Points on a hilly landscape, in no order, each with its height.
A ball rolls from a point to the lowest of its 2 nearest points, and stops where none of them is lower. Distance is the straight distance between rows; heights are no part of it.
zafi h=6.66: [142 146  66 136  70 117 108 144 157 120 176 170 145 180 168  91 154 119
 113  94 178  95 143]
duba h=3.78: [132 145  55 133 125 117 137 118 131 104 144 115 129 216 125 147 110 178
 152 113 153 174  79]
vav h=4.78: [117 144 105 142 115  64 133 161 136 163 157  82 133 195 102 141  92 152
 147 102 151 161  85]
Gefer h=1.74: [130 112 157 145 104 123  78 156 146 135 133 120 119  62 148  99 165  85
 114 131  76  54 162]
figep h=5.03: [113 108 153 125  68 114 103 168 168 159 156 108 138 130 133  63 103  85
 111  63 111 104 128]
kes h=3.15: [151 127 125 142 181 150 148 128 102  95  78 139 119  70 132 200 156 125
 131 214 119  91 123]
ber h=4.47: [114 123 101 165  95 109 140 143 113 164 171 127 136 192 165 120 135 107
 114 103 152 137  88]
likov h=1.37: [142 127 128  88  93 167  89 125 136 111 119 169 157 111 138 106 153 100
  44  94 113  74 172]
gop h=4.05: [112 109 163 113 124  85 177 176 131 181 128  86 153 154  91 122  66 126
 129  96 145 168  82]
Fifu h=4.02: [ 85 117 156 142 118 168 134 167 105 142 147 175 111 109 159 107 137  46
  96 132 162 121 149]
Pifib h=1.94: [119 131 152 132 151 133 120  91 114 124 116 120 110  98 124 130 125 131
 133 144 103 155 144]
pir h=4.39: [132 126 118 140 149 134 179 124 109 134 118 104 141 185  94 154 111 146
 156 119 116 180  66]
vafu h=1.54: [120 131 132 146  93 109 108  93 130 140 142  84 124 129 152  77  98 118
 110  88 105 159 110]
Nenef h=6.13: [152 127  95 169 138 117 178 137 102 148 149 146 136 180 138 164 169 130
 153 164 162 111  98]
Fef h=1.35: [146 147 113 141 110 110  64 106 165  93 154 134 118  80 135  81 184 129
 137 120  86  62 204]
Maf h=6.49: [125 142  96 136 111 150 157 130 108 119 151 204 147 153 162 109 153 103
  96 130 183 117 138]
domum h=6.27: [149 146  99 171 163 146 199 120 101 109 144 179 129 152 125 154 153 128
 160 173 167 144 108]
mon h=1.16: [165 162  78 147 103 117  71  78 160  72 155 142 126  97 153  95 175 153
  99 126 102  72 193]
zodag h=5.97: [147 130  98 157 106  83 142 157 128 167 171 134 140 197 146 153 164 135
 153 139 165  96 111]
ran h=2.59: [133 141 120 115 182 198 182 136 123  67 110 216 118 100 101 151 137 124
 149 161 166 136 145]
pizum h=4.76: [ 92 107 180 146 155 121 149 187  96 178 116  91  94  92 126 146 107  86
 162 163 144 139 108]
Punit h=4.64: [109 149 120 144 162 139 144 133 126 108 157 193 107 123 119 116 146 121
 166 160 182 140 183]
leka h=6.91: [170 141 102 141 128 111 140 102 117 124 131 157 136 125 151 155 173 154
 130 178 135  88 142]
gusi h=4.53: [ 80 123 173 142 154 120 157 181 108 162 134 125 104 128  99 132  92  87
 153 133 154 173 109]
Fusot h=3.30: [126 130 126 132 178 167 129 130 101  78  75 148 135  40 141 193 139 105
  75 206 134  86 139]
Nuzef h=2.35: [106 145 132 156 138 115  94  73 130 113 146 114  95  95 141  99 139 139
 142 130  98 149 167]
zili h=3.07: [124  82 199 111 108 100 152 183 130 188 102  55 134  78 127 118  87 103
 131 128 124 136 105]
taver h=3.37: [124 155  92 125 137 107 114  98 140 109 134  99 111 184 105 139  84 185
 159 107 136 186 114]
vem h=4.45: [125 112 136 121 140 108 196 162 113 160 120  83 153 190  85 145  91 132
 144 106 131 178  49]
lar h=4.77: [109 118 140 149  81 107 119 167 138 181 172 119 130 159 147 102 124  93
 114  91 137 115 112]
tuviz h=2.31: [153 141 104 113 169 178 178 120 144  69 126 203 132 151  88 154 133 158
 168 134 159 149 131]
beb h=3.16: [125  87 149  90  83 123 138 173 130 190 124 113 164 170 125 130 117 119
 104  91 138 102  94]
Netuv h=2.07: [120  98 180 111 104 137  86 171 130 159  98  93 123  47 163 121 138  83
 106 145  91  60 140]
pavo h=5.21: [105 117 165  96  92 137  89 178 160 152 140 133 133 117 109  75 113  95
 120  77 125 106 165]
zupi h=2.15: [111 119 152 113 102 107 123 136 143 157 133  97 140 134 124  83  85 116
 111  73 129 167 113]
Vov h=3.38: [123 107 185 123 107  71 118 180 150 193 134  71 124 101 106 121 102 124
 153 123 116 117 131]
zife h=3.42: [129 136 142 125 109  56 102 113 178 132 137  43 133 104 120  66  66 161
 142  78 112 182 136]
Nur h=4.04: [148 123 141 137 171 156 176 113 122 105 104 104 123 148  82 168 109 158
 172 141  87 172  81]
gabom h=2.64: [121 117 153  77 110 145 105 116 138 138 107 122 141 116 112  95 102 128
 101  83 111 147 140]
levef h=3.71: [118 110 182 108 130  61 163 199 144 191 125  68 133 122  80 141  75 124
 155 122 141 145 100]
viz h=3.90: [113 122 148 136 133 151 111 126 104 125 120 151 117  74 161 129 151  84
  89 150 116 109 158]
Galof h=1.44: [141 113 123 117  65 144  91 146 146 139 142 158 153 141 159  96 158  92
  73  88 115  67 137]
Tel h=4.44: [148 160  99 144 159 119 146 102 135  99 148 178 115 144 120 136 147 166
 179 162 170 130 163]
dulap h=1.93: [133 107 144 109 156 178 172 154 106 127  81 141 134 144 106 172 122 115
 138 144 116 143  83]
Lor h=4.27: [ 85 120 157 149 132 140 144 163 110 159 152 152 106 138 135 116 119  68
 126 132 163 149 128]
nos h=4.10: [149 162  59 113 135 159 139  67 133  62 143 184 131 163 137 125 133 174
 125 118 177 142 151]
Nef h=0.49: [128 128 139 136 128 123 140  49  98 131 105  85 130 121 145 118  97 148
  94 121  85 177  91]
vad h=4.92: [ 85 101 193 139 136 129 121 173 113 174 119  83  99  52 151 119 117  74
 143 153 121 123 128]
kekug h=3.77: [142 138 124 106 109  58  95 115 168 150 128  53 136 149 111 106  84 183
 155  95 117 155 123]
temul h=1.33: [128 126 149 126 128 116  81 153 150 126 141 144 107  63 140 116 181 111
 148 150 112  65 199]
vore h=0.72: [171 150  78 113  96 119  86  84 148 100 133 148 156 132 152 121 171 165
  89 116 119  73 167]
mak h=1.04: [111 103 155  96 148 177 137 167  94 133  58 124 120  81 147 168 120  82
  94 165 134 103 102]
vaz h=3.74: [118 126 141 145 156 147 138 136  99 116 116 157 104  69 162 155 160  89
 121 195 145  95 155]
betap h=4.14: [109 139  72 145 113 109 142 143 125 141 160 129 136 218 134 130 118 133
 133 103 173 166  83]
Fodud h=1.83: [141 117 125  91 139 175 158  64 106  90  80 116 161 144 106 163 104 169
  82 109  76 158  67]
gikep h=5.35: [126 110 165  70 112 139  82 171 152 150 105 132 129 101 108 113 128 120
 132 109 122  99 172]
Pem h=4.42: [113 139 141 116 122  79 121 164 149 164 146 106 130 157  89 134  99 139
 151 106 142 147 116]
Kivaf h=1.87: [143 133 117 119  85 132  71 123 161 119 141 132 143 129 142  82 148 121
 104  85 100  89 157]
tagi h=5.48: [137 121 145  79 146 141 103 163 142 134 107 158 123 112 108 143 149 135
 153 147 140  95 184]
vot h=3.17: [118 152 128 206 130  81 109 123 134 139 184 134  93 115 159 115 167 110
 168 161 137 112 160]
Nupar h=3.57: [102 131 152 178 114  89  96 148 147 148 176 110  99 109 135  94 143 103
 162 126 115 120 153]
Kulob h=3.44: [128 127 124 117 172 186 137  97  99  70  84 163 137  65 118 178 121 125
  63 167 112 116 138]
zorek h=2.32: [148 139  89 146  71  98  53 121 177 111 160  93 125 130 145  64 126 131
 133  80  92  93 136]
nen h=3.55: [121  97 137 116 107 149 153 149  95 168 121 137 153 163 143 133 133 104
  94 113 133 122  88]
dopop h=2.36: [155 109 119 109 151 173 162 114  99 108  85 153 154 133 120 182 146 130
  98 158 109 113  92]
zot h=2.70: [127 150 113 119 126 118  85  61 142 108 133  96 108 126 131 106 117 171
 139 107 107 157 156]
Vip h=3.82: [111 105 139 117 124 175 147 152  92 140 113 174 136 128 155 136 143  81
  81 141 151 120 118]
Mirik h=2.34: [123 102 177 106 101 128 108 146 125 165  99  98 130  83 139 114 123 100
 102 127 100 113 122]
Peke h=5.37: [118 137 141 170 170 105 162 130 105 151 141 104 103 151 104 148 119 127
 176 160 125 170 108]
mupom h=6.57: [127 141 114 148  93 130 122 148 136 129 170 182 135 152 164  91 157  89
 109 116 170  94 160]
gedon h=3.25: [148 125 127  83 132 115 135 114 148 131 101  92 154 178  88 138  86 184
 159  99 109 170  94]
dadu h=0.85: [118 130 146 138 130 103  67 123 158 114 152 112  99  67 129  92 166 132
 166 122  79  92 199]
vati h=5.61: [139 135 134 118 149 111 108 129 141 139 131 147 114 135 109 145 146 150
 169 151 138 114 169]
Febom h=2.79: [136 127 131 117 192 199 167 146 117  75  78 172 110  87 109 181 134 120
 144 179 137 122 121]
bige h=1.92: [176 142  81 111 151 159 178 111 143  72 119 188 160 173 106 159 152 185
 159 135 147 123 106]
mulis h=3.76: [107 138 126 104 154 188 120  63 106  61 119 166 117  87 111 121 118 126
  57 111 122 151 172]
Ter h=1.47: [118 112 161 114 154 159 142 137 103 136  85 126 112 102 120 154 118 112
 128 157 116 141 114]
buros h=3.06: [120 145 109 147 103  85  66  97 171 112 152  60 109 106 134  61 100 150
 146  81  97 163 146]
goke h=1.43: [168 126  64 111 127 151 170  98 121  89 114 180 180 174 131 162 172 176
 110 139 147 104  93]
vir h=6.39: [117 141 114 162 147 145 174 135  93 130 151 185 125 162 144 129 147  98
 125 152 179 148 122]
ved h=6.75: [158 130  87 112  86 112 119 154 157 142 155 178 167 186 152 128 170 141
 124 114 178  74 142]
siz h=2.60: [147 116  96  85 127 142 150 116 141 116  96 112 167 201  97 156 123 188
 140  98 109 142  70]
vuk h=1.05: [116 107 145  75 108 182 106 131 114 132  93 150 152  96 132 118 126  99
  49 103 111 105 141]
loga h=2.71: [136 156  93 135 100  91  51 114 175 117 153  92 111 143 127  89 121 161
 154  85 121 130 162]
viru h=5.57: [122 132 155 179 150  75 132 146 116 175 155  84  96 134 119 157 135 129
 185 170 125 132 130]
rono h=2.97: [158 126 127 126 185 191 169 134 110  65  67 142 135  79 119 213 134 128
 110 190 105 107  95]
lono h=4.09: [129 129 147 106 124  90  98 121 149 154 120  93 126 134 100 122 110 161
 156 116 109 141 144]
Gul h=3.00: [132 157  91 136 137 113 100  47 133  96 130  77  96 148 123 130  91 193
 157 124 114 185 129]
lafi h=3.59: [129 134 126 109 167 180 137  57 100  62  94 159 130 101 105 161 117 145
  81 135 100 143 132]
Robi h=4.07: [ 96 113 156 157 114 160 117 169 112 125 138 164 108  65 178 108 156  51
  91 151 138  83 157]
Betu h=3.93: [125 151  96 100 140 178 130  64 122  69 125 176 122 146 124 117 121 142
  87 100 147 150 153]
sutu h=0.91: [105 143 125 160 114 122 119  50 109 116 135  80 108 108 163  78  93 126
  96 103  97 191 114]
Kavir h=0.68: [115  95 165  70 126 174 131 147  99 137  61 120 146  83 132 143 104  93
  68 126 113 116 107]
zev h=2.26: [168 109 121 101 162 192 167  94 114  73  74 135 167 125  97 200 127 162
  88 137  68 124  74]
kera h=3.72: [140 120 156  88 160 148 144 113 134 115  86 111 131 139  72 144  90 170
 164 120  97 169 109]
gaz h=5.78: [146 130 135 160 130  72 142 172 124 185 164 110 118 170 113 170 153 134
 169 152 145 100 119]
Zaz h=6.83: [168 144  76 132 109 107 137 117 131 123 147 174 156 156 155 134 176 159
 135 148 176  87 139]
fotom h=5.04: [ 90  97 197 125 133 102 127 154 134 163 118  69 113  39 137  88  96  94
 140 129 104 156 139]
zozep h=3.51: [111 136 145 177 148 114 133 137 107 142 155 148  91  89 158 132 164 100
 154 186 142 120 164]
zum h=2.75: [112 161 104 201 130  92  92  84 134 116 176 109  89 116 166  97 146 128
 156 136 119 149 159]
duzef h=5.12: [120 151 104 167 149  82 138 134 125 141 156 106 111 183 105 147 114 148
 171 137 145 167 104]
sot h=7.00: [151 145  97 162 128  98 124  90 118 128 144 119 118 160 149 143 152 156
 151 153 127 125 124]
ligek h=3.94: [ 67 131 174 155 127  85 107 178 150 155 173 105 103  88 113  79 104  90
 154 107 124 143 163]
Zari h=2.72: [129  91 175  94 108 118 138 160 125 185  95  94 151 126 116 128 103 117
 122 115 119 124 100]
Bakof h=1.21: [128 128 113 118 132 154 157  54 105 105 101  95 133 157 123 128  85 163
 109 106  96 191  79]
sizug h=1.99: [150 114  77  89 112 145 139  95 128 112 105 142 171 193 127 153 145 171
 101 104 121 118  83]
loke h=4.26: [161 168  52 144 133 120 131  80 135  79 150 162 126 163 142 135 139 183
 160 150 179 133 144]

Call two points neighbours if one is among the 2 nearest of the other. Go from one point of each pair to the other, from neighbour to neighbour, staying as low as possible. Name the highest point that can't be avoided.
goke, Kavir: vem
dadu, Kavir: Kivaf
Nef, dadu: dopop
vore, dadu: Fef

Where does a ball stop that starts at each point below?
lafi: goke
zodag: Kavir
pir: goke
